A landscape with many valleys, sampled at points; each row gives a point and its height.
A ball rolls from a point to the lowest of its 2 nearest points, and stops where none of them is lower. Distance is the straight distance between rows; heights are no part of it.
bomi: [122 139  89  98 155 151 132 129  68 136 111 133 111 128 139  39  93  84
 185 149 121 167 149 112 148  98 113  97 140 132]  (h 349)
Lobal: [109 107 149 116 174 127 119 151 136 145 115  98 145 101 118  52  88 130
 150 127  72 148  87 114 147  64  98 149 129 168]  (h 807)
rorud: [126 132 130 108 152  91 147 145 123 170 119  92 141  90 145  57  53 140
 153 145  34 118  96 115 144 115  83 150 158 150]  (h 796)
sisu: [113  74 131 102 163 181 156 127  94 159  78 148  97 122 117  88 136  84
 167  96 157 132 102 147  87  91 161 109 201 162]  (h 347)
rete: [103 113 185 143 157 134 106 127 186  92 183 178 143 178 129 139 158 124
 142  57 128 170 107 133 125 116 110  77 134 132]  (h 565)
vovu: [153 150 138  85  82 162 120 184 147 126  97 128 120 137 111 158  95 127
 179 110 154 120  85 115 166 151 135  86 205 151]  (h 172)
bis: [164 109  99 145 108 136 138 128 103 116  89 128 122 134 100 116 132 124
  86 171 113 121 131 104 180 179 161  81 155 143]  (h 410)
buke: [ 98 123 104 171  73  80 147 141  99 137 147 124 114 156 202 123  89 136
  68 129 175 135 163 109 140 194 155 136 104 130]  (h 617)
giti: [194 146 107 125 101 126 116 132 135 176 141 131 130 130  94 121 104 140
 131 189 123  67 134 121 147 137 124 197 119  79]  (h 493)
Vad: [166 138 127 119 150  99 139  72 112  94 123  80  97 119 116 101 135 171
 128 108 152 104 143 166  90 119 139 142 127 139]  (h 869)
Vezo: [164 124 136 143 124 164 106 128 139 115  94 114 124  98  40 156 183 109
 138 160 104 133  71  66 151 116 125 126 204 138]  (h 358)
mag: [141  99 115  68 159 157 167 158 134 178  59 145  97 122  72  87 114  94
 193 146  71 100  98 115 139 100 138 111 199 166]  (h 380)
Mamol: [221 113 137 139  80  94 129 124 171 161 149 105 140 132 105 115 111 164
 125 146 123  65 128 131 144 196 121 132 119 121]  (h 783)
Finu: [181 112  80 140 123 111 151  96  64 138  93  93 132 125 111  78 107 132
 106 205 109 108 120 111 146 177 155 109 197 121]  (h 423)
Zeku: [187 100 168 125 135 144 103 135 163 149 130 134 149  89  59 139 143 119
 187 115 112 126  48 111 100 127 124 120 231 138]  (h 382)
fogat: [119  80 154 159 170 138 106 134 131 140 150 137 123 124 155 103 120  88
 152 110 116 175  93  77  97 116 109 144 128 119]  (h 487)
Dulo: [ 80 129  91 107 131 152 165 128 115 134 113 131 123 127 129 162 206 151
  93 144 155 161 133  86 115  74 143  99 149 146]  (h 285)
pifev: [113 102 164 116 161 167  91 131 171  92  90 177 158 125  94 119 127 124
 165  74 103 158  67 152 149  95 119  99 183 168]  (h 256)
Muva: [102 119  87 111 133 170 101 146  72 162 109 163 146 108 123 165 109 104
 113 178 127 151 112 127 119  98 143 211 138  58]  (h 435)
gof: [ 90  95 122 119 136 115 156 141  92 182 124 107 112 127 188 109 104 133
 135 128 143 132 113 106  79  94 137 193 111 119]  (h 809)
dagu: [139 137 142 115 110 155 101 184 139  90  76 122 120 109 122 157 101 124
 151  87 110 142  40 114 159 142 143  97 205 161]  (h 192)
Fop: [135  91 126 153 131 123 124 132 128 160 162 174  96 172 159 131 136 117
 117 131 175 160 131  98  87 119 132 181 117  63]  (h 289)
fimir: [ 67 128 126 126 105 144 119 185 161 143 132 165 126 156 136 221 140 144
  73 140 131  98 141 140 133 105 137 147  77 123]  (h 651)
Bul: [ 75 163 116  87 129 126 155 106 111  88 101 140 134 120 173 158 129 134
 143 112 162 159 127 158 124 138 127  90 171 156]  (h 510)
vuzuz: [187 168 104 107 134  89 143  90  97 108 122  96  97 113 112  87 112 141
 136 158 141 112 142 151 117 134 132 152 136 116]  (h 864)
togub: [127 139 133 118 153  82 144 102 173 160 120 115 104 124 136  75  97 113
 163 131  97 109 149 141 130 139 104 146  75 147]  (h 758)
todu: [ 96 128 110 161  94  99 146 142 128 111 171  87 139 154 170 141 146 187
  38 104 117 106 131 137 150 136 112 146  93 122]  (h 677)
Zuko: [123 161 100 119 112  89 130  85 156 126 165 151 168 144 128 136 133 136
 127 120 135 130 218 183 140 185 111  73  98 126]  (h 530)
dat: [195 175 141 116  57 173 119 148 100 134 130 101 148 122  82 169 120 118
 131 182 148  73 178  89 165 157 133 109 121 119]  (h 509)
zafeg: [105 147 118  99 112 172 114 173 106 157  94 123 133  98  91 199 125 104
 123 187 137 131 105 119 109 101 141 202 138  90]  (h 447)
fibo: [133 129 123 156 107 118 132 114 107 165 157  56 148 120 128 119 110 117
 115 142 120  69 191 136 112 149 127 143  41 122]  (h 570)
segak: [161 107 132 140  89 127 117 142 149 183 157 124 180 130 106 145 110 119
 139 148 132  82 155 112 126 186 134 106 111 115]  (h 795)
kugem: [ 58 161 103 102 131 134 139 156  51 128 112  97 109 103 198 122 101  77
 148 140 149 184 117  97 119 134 128 142 141 135]  (h 443)
pil: [142  68 150 134 160 157 108 139  91 135 119 167 108 158 133  44  98 116
 181  93 117 176  86 129 150  82 121 137 149 141]  (h 305)
Zizo: [ 62 181 120 141 128 138  99 160  81 114 149 114 136 134 162 128 117  81
 140 107 130 158 189 134 150 130 113 106  48 125]  (h 784)
Fepa: [150 149 152 119  95 118 122 135 161 138 126 126 130 105 102 194 120  99
 151 180 159 116 110  94 116 190 135 159 148  97]  (h 400)
Vaku: [157 153 154 149 110 131 115 152 134  62 120  86  89 136 131 120 144 138
  85 134 133 147  96  87 194 119 132  97 142 146]  (h 164)
gib: [158 119 100 144 126  81 152  93 119 144 106 112 130 131 139  96  96 139
  86 148 107  87 161 167 147 187 136 146 101 141]  (h 551)
ronar: [120 132  94 126 118 179  94 138  78 149 126 158 170 133 116 160 126 102
 113 184 149 143 148 119 142 125 132 121 133  76]  (h 419)
Fumim: [110 154 124  99 109 113 126 155 127 110 128 141  92 160 192 114  94 120
 173  96 160 161 117 106 157 139 125 103 133 142]  (h 188)
Liro: [105 138 134 122 137 144 122 158 109 124 111  80 157  93 122  72 115 139
  99 136  68 145  90  80 184  59 100 127 115 165]  (h 816)
Rez: [ 58 188 101 108 135 126 139 135  86 117 118  85 106  89 173 120 115  74
 149 145 130 175 167 112 136 133 100 114  98 145]  (h 408)
taza: [ 57 119 100 117 153 142 153 132 120 128 121 160 101 140 169 126 191 150
  96 121 140 172 134 106 145  45 120 119 111 149]  (h 240)
pef: [ 97  83 106 104 117 112 153 133 101 167 114 155 107 152 189 129  94 155
 123 140 166 127 115 130 110 127 151 187 134 117]  (h 825)
seti: [ 87 108 148 166 154  98 159 113 100 101 159  56  92 121 165  99 161 128
  75  94 128 160 127  98  83 128 136 138  97 152]  (h 794)
gol: [167  64  82 136 129 141 129 107 108 171  96 197 120 162 121  66 112 150
 124 157 111 108 123 149 133 111 147 149 124 120]  (h 458)
Nav: [129 135 137  96 148 183 124 143 148 129  90 106 121  97  67 144 144 104
 149 118 113  82 124 151 103  83 147 135 103 145]  (h 327)
Fenep: [210 188 109 109  73 122 125 139 114 180 125 144 105 133  90 130  78 130
 131 215 138  80 146 128 187 153 116 222 123  84]  (h 499)
gato: [129  81 122 136 115 147 141 139 137 149 127 174 124 177 127 141 165 117
 117 131 169 130 157  99 118 138 152  84 136 131]  (h 375)
zupum: [165 110 174 135 126 147  82 170 141 121 132 120 159 137  89 130 110 117
 152  81  89  90 111 155 133 130 132  87  99 124]  (h 820)
bemib: [138 131 133 156 124  93 138 124 127 110 160  63 151 122 169  97 126 180
  80  90 109 129 107 137 128 105 108 162  97 135]  (h 712)
mub: [126  78 149 167 121 116 126 161 136 123 138  96 166 132 157  89 125 190
  84  88 101 146  53  94 147 104 110 125 161 159]  (h 848)
Goko: [119 126 126 125 126 110 125 132 185 132 103 152 139 103 108 185 112 105
 133 163 101 147  85 119 142 179 123 128 167 116]  (h 422)
gak: [139  63 115 172 140 129 114 125 140 116  68 177  98 137 100 183 148 100
  81 145 120 137 106 131  93 185 177 158 161 106]  (h 383)
ler: [112 136 132 171 125  93 130 105 141 136 196  68 158 144 135 108 136 144
 102  95 106  95 205 157 124 156 111 103  50 131]  (h 613)
zuk: [166 129 151 111 100 150 118 142 175 146 136 121 154 116  74 216 152 133
 143 150 152 107 113  94  94 160 141 126 155 105]  (h 385)
liga: [142  63 136 101 147 171 161 138 131 176  59 134 111 118  74 103 137  99
 167 129 108  88 117 123  87 119 166  86 193 171]  (h 369)
Tazu: [192 172 117 132 138 126  69 114 126 123 181 122 153 136 104 132 112 165
 148 101 137  81 166 187 126 100 118 138  88  83]  (h 753)
Ronus: [183  86 164 132 149 143 123 142 148 170 132 129 118  89  92 136 126 114
 183 135 120 118  49  99  80 135 139 159 183 112]  (h 395)
pum: [197 128 101 122 123 126 109  98 121 133 134 134 142 116  96 162 137 180
 122 146 165  99 104 178  82 127 137 194 158  72]  (h 692)
der: [ 69 162 144 134 165 126 116 121 149  97 137 171 113 151 166 106 137 123
 119  90 100 172 136 160 164  78  90 108  73 145]  (h 368)
Guger: [116 164 103 100  61 157 144 169 118 111 107 111 150 139 107 204 197 180
  74 158 143 113 180 101 186 121 156  69 139 150]  (h 529)
puviv: [ 83  97 151 128 167 168 114 158 141 141 135 160 120 153 132 137 126 104
 135  75 113 123 105 148  95  72 132 154  84 118]  (h 396)
Vem: [170 160 135  97  87 152 142 132 100 162 141  55 170  87  86 121 127 137
 165 160 153  39 220  84 105 124 131 105  97 135]  (h 526)
nudug: [119 120 131 159  91 122 140 138 112 130 141  72 140 105 132 188 146 148
  49 159 145  94 131 122  93 132 146 169 101 115]  (h 616)
Moki: [ 73 112 129 157 139  73 166 107 116 118 140  78 113 115 200  90 120 151
  88 103 127 137 111 114 108 135 121 162  99 149]  (h 752)
Mupi: [131 126  86 170 114 115 122  94 119 107 140 127 178 120 109 168 172 177
  19 158  94 109 144 157 159 146 136 151 131 104]  (h 645)
Dafo: [ 95 149 163 151 117 145  86 175  93 109 157 140 115 159 144 168 108  76
 128  93 136 137 156 155 124 152 139 111  91 106]  (h 741)
mir: [141  99 113 139 142 156 111 124 142 139 113 173 110 126  87 173 154  95
 115 169 151 140 101 118  94 141 146 167 151  83]  (h 350)
piga: [ 83 130  92 127 154 121 126 107 146 144 122 156 162 121 147 142 135 129
 116 149 101 141 127 137 131 101 100 145 124 111]  (h 566)
pap: [ 88 112  94 144 145 109 140 103 154 140 138 155 185 101 133 137 151 127
  83 172  83 154 137  94 153 132  91 126 114 121]  (h 592)
rerur: [141 128 129 110 141 150 126 111 156 110 107 132 137 117  80 135 153 143
 135 108 121 114 102 156 107  91 133 105 157 142]  (h 298)
zivak: [164 134 106 151 114 114 100  99 117 100 155 132 164 123  97 186 163 166
  69 155 142 111 128 164 110 135 136 175 137  64]  (h 671)
telaz: [120 132 141  94 145 107 156 107 224 149 121 171  98 155 136 127 123 121
 169 129 132 109 137 137 103 113 103 155  86 140]  (h 731)
tumen: [202 164 130 110 142 112  95 103 104 121 173 119 119 107  98 134 111 146
 182  99 162  96 160 200  77 113 134 180  87  62]  (h 730)
mip: [ 96 187  88 105 148 123 114 119  61 122 121  95 110 112 149  68 114  63
 169 152 133 187 184 128 145 125 105 121  97 128]  (h 376)
nur: [101  92 171 143 160 109 100 106 166 136 163 177 174 137 159 122 100 168
 164  77  97 138  81 170 112  93  80 167 121 110]  (h 479)
kip: [ 66 123 130 124 100 108 134 156 102 119 129 168  96 179 214 143  90 120
 132  89 177 153 123 120 138 131 142 116 130 137]  (h 233)
relan: [125 100  90 139  98 167 109 152 113 161 127 190 165 160 148 148 133 120
 104 144 138 125 137 102 156 121 133  97 125 108]  (h 401)
Gotif: [ 98 173 114 107 133 137 134 126  94 118 133 126 111 109 129 173 144  81
 117 183 195 168 194 118  91 145 148 144 148 105]  (h 406)
fevub: [138 119 151 130 136  98 144  96 154 100 174 122 125 162 154  83 138 171
 146  59 136 127 142 163 113 136 126  84 133 159]  (h 711)
sepi: [106 182 134 121 158 133 119  88 135  91 129 122 140  69 114 163 142  51
 146 162 119 192 140 124 118 161 110 120 144 106]  (h 333)
vebun: [183 102 173 143 112 143  76 157 137 125 160 161 131 182 101 154  92 126
 143  67 125  91 113 191 128 138 145 117  94  79]  (h 799)
rok: [148 145 161 135  84 158 106 166 128 132 138  85 172 111 107 174 103 125
 142 111 122  72 148 133 133 161 152  89 100 121]  (h 810)
mugug: [151 143 155 102 164 168 106 134 150 119 130 135 136 110  85 103 148 141
 180  76 135 132  94 147 112  74 114  96 191 152]  (h 270)
Diz: [125 159 181 117 154 147 124 113 184  86 146 133 100 109 117 156 147 110
 170  81 166 161  74 153 101 134 120 123 175 122]  (h 293)
tepor: [115 123 114 113 160 139 122 133  77 134 127 156 142 133 174  76  88 104
 172 128 117 177 102 117 145 103 102 113 154 129]  (h 329)
vusuk: [107 173 136  88 135 145 134 123 130  94 148 125 131 140 140 144 144 136
 150  87 167 143 151 158 122 104 118  73 128 147]  (h 552)
bub: [ 86  99 133 136 147 109 110 104 149 119 137 171 170 129 157 163 127 152
 135 109 110 145  89 170  99 114 105 174 129  91]  (h 524)
dutid: [113 155  96 109  70 137 156 150  82  98 129 119 125 160 138 174 180 177
  53 119 152 122 166 135 173 131 161  47 137 153]  (h 549)
Suref: [146 145 146 105 102 156 116 175 118 121 119 115 110 142 145  96  82 103
 189 103 136 140  99  98 179 147 128  74 159 154]  (h 154)
Nege: [ 81 125 120 104 100 140 112 171 178 153 119 201 116 184 142 201 132 147
 114 123 136 120 109 133 146  85 116 149  97 129]  (h 676)
Tiz: [135 145 131 165 137 144  97 120 110 122 177 146 109 154 138 131 148  92
 100 158 145 160 133 103 115 111 113 189  74  74]  (h 247)
birur: [173 146 151 135 155  93 165  69 117 104 155  28  85  99 120  72 153 166
 127 117 137 111 144 130  77 113 134 152 118 152]  (h 851)
kabuz: [121 121 104 152  93  65 173 100 126 125 141 114 131 144 161 113 104 148
  85 122 138 107 175 155 157 213 134 116 104 148]  (h 579)
gizol: [134 110 151 161 128 132 106 175 122 111 120  81 164 140 140  67 108 170
  85  89  83 124  92 119 181  79 105 110  96 166]  (h 830)
Gov: [103  76 147 174 134 126 105 156 141 107 118 142 155 121 161 139 137 163
  93  97  96 167  38  89 139 114 123 137 164 140]  (h 866)
dedig: [ 55  98 119 134 124 115 142 147  74  91 116 190  79 174 201 152 145 132
  99  86 165 166 144 129 135 137 166  89 137 141]  (h 294)
Gero: [141 138 151 137 146  77 180  96 124 104 152  38 104 100 128  72 154 150
 113 116 140 144 134  81 112 127 120 128 113 166]  (h 832)
ladup: [ 51 113 112 132 152 119 128 132  99 120 136 153 118 152 212 103 133 138
 112  96 120 174 122 119 146  64 110 125  92 149]  (h 297)
bur: [155 154 123 128 123 109 128  96 185 139 143 129 153 132  96 145 126 161
  99 144 107  82 149 158 160 140  97 129  85 115]  (h 591)
Gusi: [ 84 118 118 165  93 107 142 142 132 120 130 101 134 119 150 198 155 183
  19 140 117 110 108 109 131 134 141 169 110 121]  (h 642)
rer: [205 171 145  98 116 127 116 118 142  89  89  93 102  96  51 135 138 155
 144 161  86  96  91 130 165  94 133 137 175 134]  (h 335)
mana: [ 72 125 139 183 129 126 105 159 112 126 157 161 118 162 150 167 136  96
  88 121 120 127 166 136 128 154 142 119  69 111]  (h 703)
Saz: [164  74  98 190 122  98 143  98 141 157 140 120 128 149 121  69 133 120
  84 160 111 100 181 132 142 187 138 123  89 134]  (h 527)
Dad: [140 103 115 106 150 143 129 129 157 130  67 193  82 151  93  88 118 109
 159 130 110 145 103 134 150  92 135 134 144 140]  (h 405)
Gogu: [132  98  91  79 131 140 143 166 121 173  52 174  76 139  94 101 101  94
 163 164  72 116  90 112 172 101 142 154 158 134]  (h 390)
nufo: [ 70 169 124 134 165 118 134 101 103  58 111 152  70 154 158 150 145 117
  83 117 127 172 154 182 126 123 149 120  96 133]  (h 280)
leno: [ 62 185 162 125 156 105 146 120 145  55 119 108  92 114 144 159 129 111
  84  99 116 134 128 171 108 142 139 129  90 152]  (h 167)
Lazi: [201 180 141 112  55 149 127 168  99 147 130 116 115 132  84 144  73 102
 151 203 138  64 158  82 198 159 128 175 114  88]  (h 503)
vil: [195 131 149 123 122 159 121 121 114 115 105  89 135  85  68 131 159 127
 149 153 120 118  77  81 119 128 144  99 230 134]  (h 370)
Vati: [ 65  89 146 111 140 115 142 107 105 132 133 143 145 139 213  89  89 128
 201  68 137 153 124 139 105 134 119 114 136 149]  (h 334)
Ruz: [ 66 145 117 179  96  95 130 155 106 126 156 155 101 165 183 153 128 103
  68 130 144 166 182 110 151 173 137 132  72 116]  (h 658)
Puve: [116 183 114 115 115 143 116 123  89  70 169 143 107 169 159 114 161 151
 122  97 175 175 142 144 160  92 123  76 128 133]  (h 593)
malif: [126  69 156 134 177 163  93 144 122 106  71 156 127 117 103  70 105 123
 148 100  88 174  60 145 148  75 126 128 180 164]  (h 283)
sus: [101 128 101 126 115 106 138 101 124 141 182 128 162 148 149 100 152 110
 155 111 151 130 212 139 101 152 107  65 100 135]  (h 473)
lisit: [118 140 134 113 129 165 113 161 127 115  71 125 100  91  76 205 127  76
 138 148 122 141  66 125 115 110 150 206 164  94]  (h 459)
Dopus: [171 127  99 109 143 101 144  99 109 126 106 131  92 131 116  86 109 124
 146 163 130 139 117 132 125 154 145 127 180 119]  (h 853)
Dav: [ 74  91 120 157 129 120 141 147  88 148 127  86 138 113 205 103  89 119
 102 116 120 139  96 108  98 115 146 168  99 124]  (h 789)
febi: [ 53  79 167 121 179 140 152 111 120 130 106 117 135 105 171  79 116 115
 178  75 127 151 107 150  77 101 136 113 156 176]  (h 268)
pipu: [126 124 125 141 101 116 144 131 124 152 149  77 127 133 129 151 128 150
  88 139 134  72 163 135 101 117 142 173  54 113]  (h 594)
Guk: [144 150 108 120 100 120 112 137 111 195 143  66 179  99 115 108  95 129
 187 131 125  64 220 130 108 137 124 117  52 132]  (h 544)
debub: [173 104 165 126 132 104 134 116 170 144 155 131 130 132 140 102 108 139
 187  81 140 117 133 158  83 166 133  91 139 156]  (h 748)
Vonez: [158  99 122 148 122 135 124 107 139 165 162 186 121 153 108 144 144  95
 129 178 192 155 158 107  81 148 145 158 136  87]  (h 323)
fak: [109 132 164 113 146 153 103 144 148  87  90 172 136 125 130 141 114 122
 171  77 126 160  61 152 149 135 137  77 219 157]  (h 225)
kave: [ 99  99 127 142 144  80 155  90 133 104 118 109 157 106 165  86  95 149
 132 117 101 156 117 123 120 172 121  92 155 153]  (h 424)
pekob: [ 49 133 114 128 152 131 150 111  80  78 107 160  79 143 173 153 169 122
  77  98 165 181 166 159 111 111 157  98 125 136]  (h 359)
pozuk: [106 107 120 143 135 107 120 129 174 118  71 146 115 112 104 196 130 128
  97 133 103 110  86 148 122 162 149 161 136 131]  (h 429)
tev: [188 106 144 137 156 128 129 114 114 160 126  87 126  63  98 110 120 106
 164 177 105 131  77  98  69 151 131 163 196 109]  (h 409)
fida: [185 161 120  93 135 134 124 106 154 113 126 101 150  88  63 139 156 165
 148 142 107 105 113 128 139 102 123 118 158 123]  (h 322)
vovol: [113 155 160 103 128 153 133 133 156 105 110 123 112  94 106 206 146  89
 146  98 160 124  90 148  81 142 146 119 199 139]  (h 339)
kem: [149 128 159 121 120 172 116 153 158 139 116 103 141  92  84 196 152 108
 152 115 172  93 101 126  64 139 147 121 192 113]  (h 366)
lak: [151 178 132 133 101  88 125 129 138  69 152  79 107 129 155 116 111 160
  99 101 126 128 102 140 186 153 123 114 129 143]  (h 126)
Rif: [101 128 132  90 118 133 134 161 181 181 150 182 132 178 143 165 118 135
 163 113 145 113 144 134 107  96 102 146  74 116]  (h 702)
rinil: [115 126 123 130 128 137 159 122 143  98 101 105 144  86 103 164 177 137
  83 150 100 143 130  91 152 146 132  87 156 162]  (h 341)
Pezud: [ 92 103 187 143 174 100 103 104 188 100 183 155 166 152 151 108 129 147
 172  58 110 148 120 161 130 116  89 124 113 131]  (h 531)
giz: [107 157 116 129 107 132 116 128 163 124 133 151 143 145  98 185 160 157
  58 136 115  89 154 162 151 106 123 142  71 114]  (h 620)
Semug: [127 102 104 106 107  97 157 120 127 161 107 162 107 139 161 124  88 136
 148 146 165 131 131 127 101 169 138 145 163 122]  (h 839)
dodin: [ 54 115 103 122 137 111 140  93 110 151 148 143 172 132 196  93 123 124
 194 103 152 154 175 129 101 139 115  77 133 156]  (h 403)
zosu: [180 158 148 183 121 134  87 130 114 103 193 100 109 144 118 121 141 105
 100 147 135 138 127  97 155 116 114 171  63  80]  (h 215)
Bemem: [108  96 166 154 162 139 107 147 176 102 153 173 145 129 151 139 137  94
 144  93 124 176  86  97 116 133 113 104 147 121]  (h 521)
rud: [ 63  75 145 121 168 160 161 110 120 141  87 170 127 114 152 120 145 103
 155  90 153 144 102 132  79  98 144 116 176 159]  (h 316)
Gim: [115  59 107 139 151 127 147 108 150 142  85 208 102 173 126 107 136 148
 110 129 108 140  92 127 143 107 138 141 134 144]  (h 431)
luki: [ 83 174  94 107  87 131 127 159  91 102 141 152 132 170 181 136 159 162
  91 115 164 167 149 126 170 122 124  73 130 131]  (h 582)
kotis: [167 145 112 156 135 104 137  83 141 134 171  99 130 158 109  47 159 145
 120 130 122 109 207 116 161 110  98 113  59 152]  (h 474)
Sonuz: [ 93 127  98 113 146 147 184 121 127 125  86 127 115  91 117 143 203 125
  82 162 118 165 141  59 136 117 140  85 153 170]  (h 315)
fepu: [194 100 150 121 107  93 144 120 171 182 147 137 117 131 141 106 109 174
 168 120 122  83 112 135 111 170 118 136 142 133]  (h 771)
tumut: [125  97 111 148 124 115 152 117 138 103 112 122 150 125 127 115 140 145
 104 118 121 140 134 136 145 161 147  71 132 164]  (h 378)
zogov: [ 90 179 145 133 112  97 152 145 118  67 134  84 103 131 164 149 134 131
  86 102 129 148 140 124 153 166 134  93  99 169]  (h 53)
rar: [113 115 127 124 145  77 153 112 159 169 109  84 145  95 161  78  69 147
 139 126  71  88 130 142 113 140 105 160  99 160]  (h 779)
kivop: [ 96 132  82 173 124 116 129  99 159 127 121 138 173 105 112 165 177 160
  17 176  62 130 147 112 183 139 108 146 105 124]  (h 621)
kimas: [ 98 104 133  97 157 169 147 148 143 153  88 153  84 144 110 133 129  92
 146 113 127 111 140 151 110  73 139 133  80 146]  (h 357)
bes: [165  60 131 135 125 166 128 147 136 181 132 186 106 178 101 128 157  96
 153 149 177 117 162 117  83 115 160 136 110 105]  (h 348)
nokot: [196 168 150 159 103 137 111 136 101  73 154  81  96 140 124  91 130 130
 112 132 146 127 105  97 177 109 122 144  91 109]  (h 190)
Kedev: [213 121  96 115  98 149 132 136 102 195 131 126 140 126  86 103 103 143
 164 175 133  75 158 127 122 129 126 147 125  97]  (h 486)
zag: [122 165 137 129 162 140 102 105 124  91 135 125 132  86 126 150 111  75
 148 133 129 169 117 156 112 148 137 148 132  83]  (h 296)
Pedum: [180 178  96 123  98  98 113  96 148 136 156 137 155 139 119 118 116 148
 126 147 142  79 193 174 164 177 108 127  97 113]  (h 569)
barob: [196  84 108 114 111 143 125 122 126 190 120 155 153 146  93  83 108 137
 168 139 114  85 148 156 106 118 129 126 117 125]  (h 476)
lunas: [136 110 149 170 132  83 126 104 139 106 186 102 148 146 135  98 138 176
  87  64 107 109 166 163 127 157 119  90  81 148]  (h 660)
salud: [ 93  85 163 124 170 140 126 122 148 165 138 136 166 131 160  94 106 141
 167  89  85 133  89 143  88  67  97 161 102 125]  (h 441)
tepul: [203 148 115 111 131 108 103  95 110 122 121 132 107 101 101 136  93 152
 159 142 153  84 147 211  85 160 138 195 128  67]  (h 710)
Ziki: [166  83 118 174 134 100 129  83 136 178 156 123 139 151 115  42 138 109
 130 146 120 117 191 117 127 150 106 107  76 143]  (h 504)
tav: [ 94 179 142 120 159 147 136 111 126 103 141 138 110  78 109 186 174  59
 138 173 189 189 162 106  79 154 140 128 160 100]  (h 377)
deme: [138 161 162 109 163 129 100 104 132  80 135 135 112 101 129 141 111 112
 183  92 152 161  68 174  99 129 114 165 175  95]  (h 251)
zira: [163 174 120 108 147 123 146  95 158 126 157 127 115 148  97  77 167 135
 147 139 136 138 174 108 166  91  91 103  85 147]  (h 450)
kan: [157 160 118 102  67 183 127 170  92 109  96 119 159 122  90 191 155 123
 108 183 140  79 169  78 178 133 153  76 137 134]  (h 516)
ruval: [203 144 147 156  88 128  73 143 119 116 163 120 139 151  84 168 128 160
 107 107 132  72 129 170 127 132 147 131 106  82]  (h 776)
kiku: [ 93 177  99  78 138 119 150 118  89 122  98  99 117  86 163 125  92 107
 163 150 137 155 115 135 116 147 128 120 198 143]  (h 472)
fopo: [110 158 125 126 169 104 132 105 153  94 147 164 106 148 131  68 152 123
 127 117 118 182 164 140 160  98  87 102  84 155]  (h 415)
letid: [182 182 137 105  68 133 164 121 121 132 134  70 168 111  89 140 147 149
 148 187 144  45 215  54 163 132 116  96 107 140]  (h 517)
Vesus: [143  87 141 151 148 112 128 120 137 152 139 122 145 107 142  82  99 115
 136 142  99 140 100 107 104 150 112 134 142 129]  (h 461)
Duf: [168 159 136 114 125 120 130 140 156  99  84  96  86 100  76 137 139 121
 136 183  88 131  66  66 164 119 124 155 172 149]  (h 346)

Two balls start at each pair of points below. Name the first point that both come to, or write none.
mip, Dafo => none
Ronus, barob => none
pozuk, lisit => mir

Where does a ball stop that starts at each point below?
mana => taza
Vem => febi
vusuk => Suref
Lobal => febi
Gim => febi
kan => febi
tev => Suref
Zizo => Suref
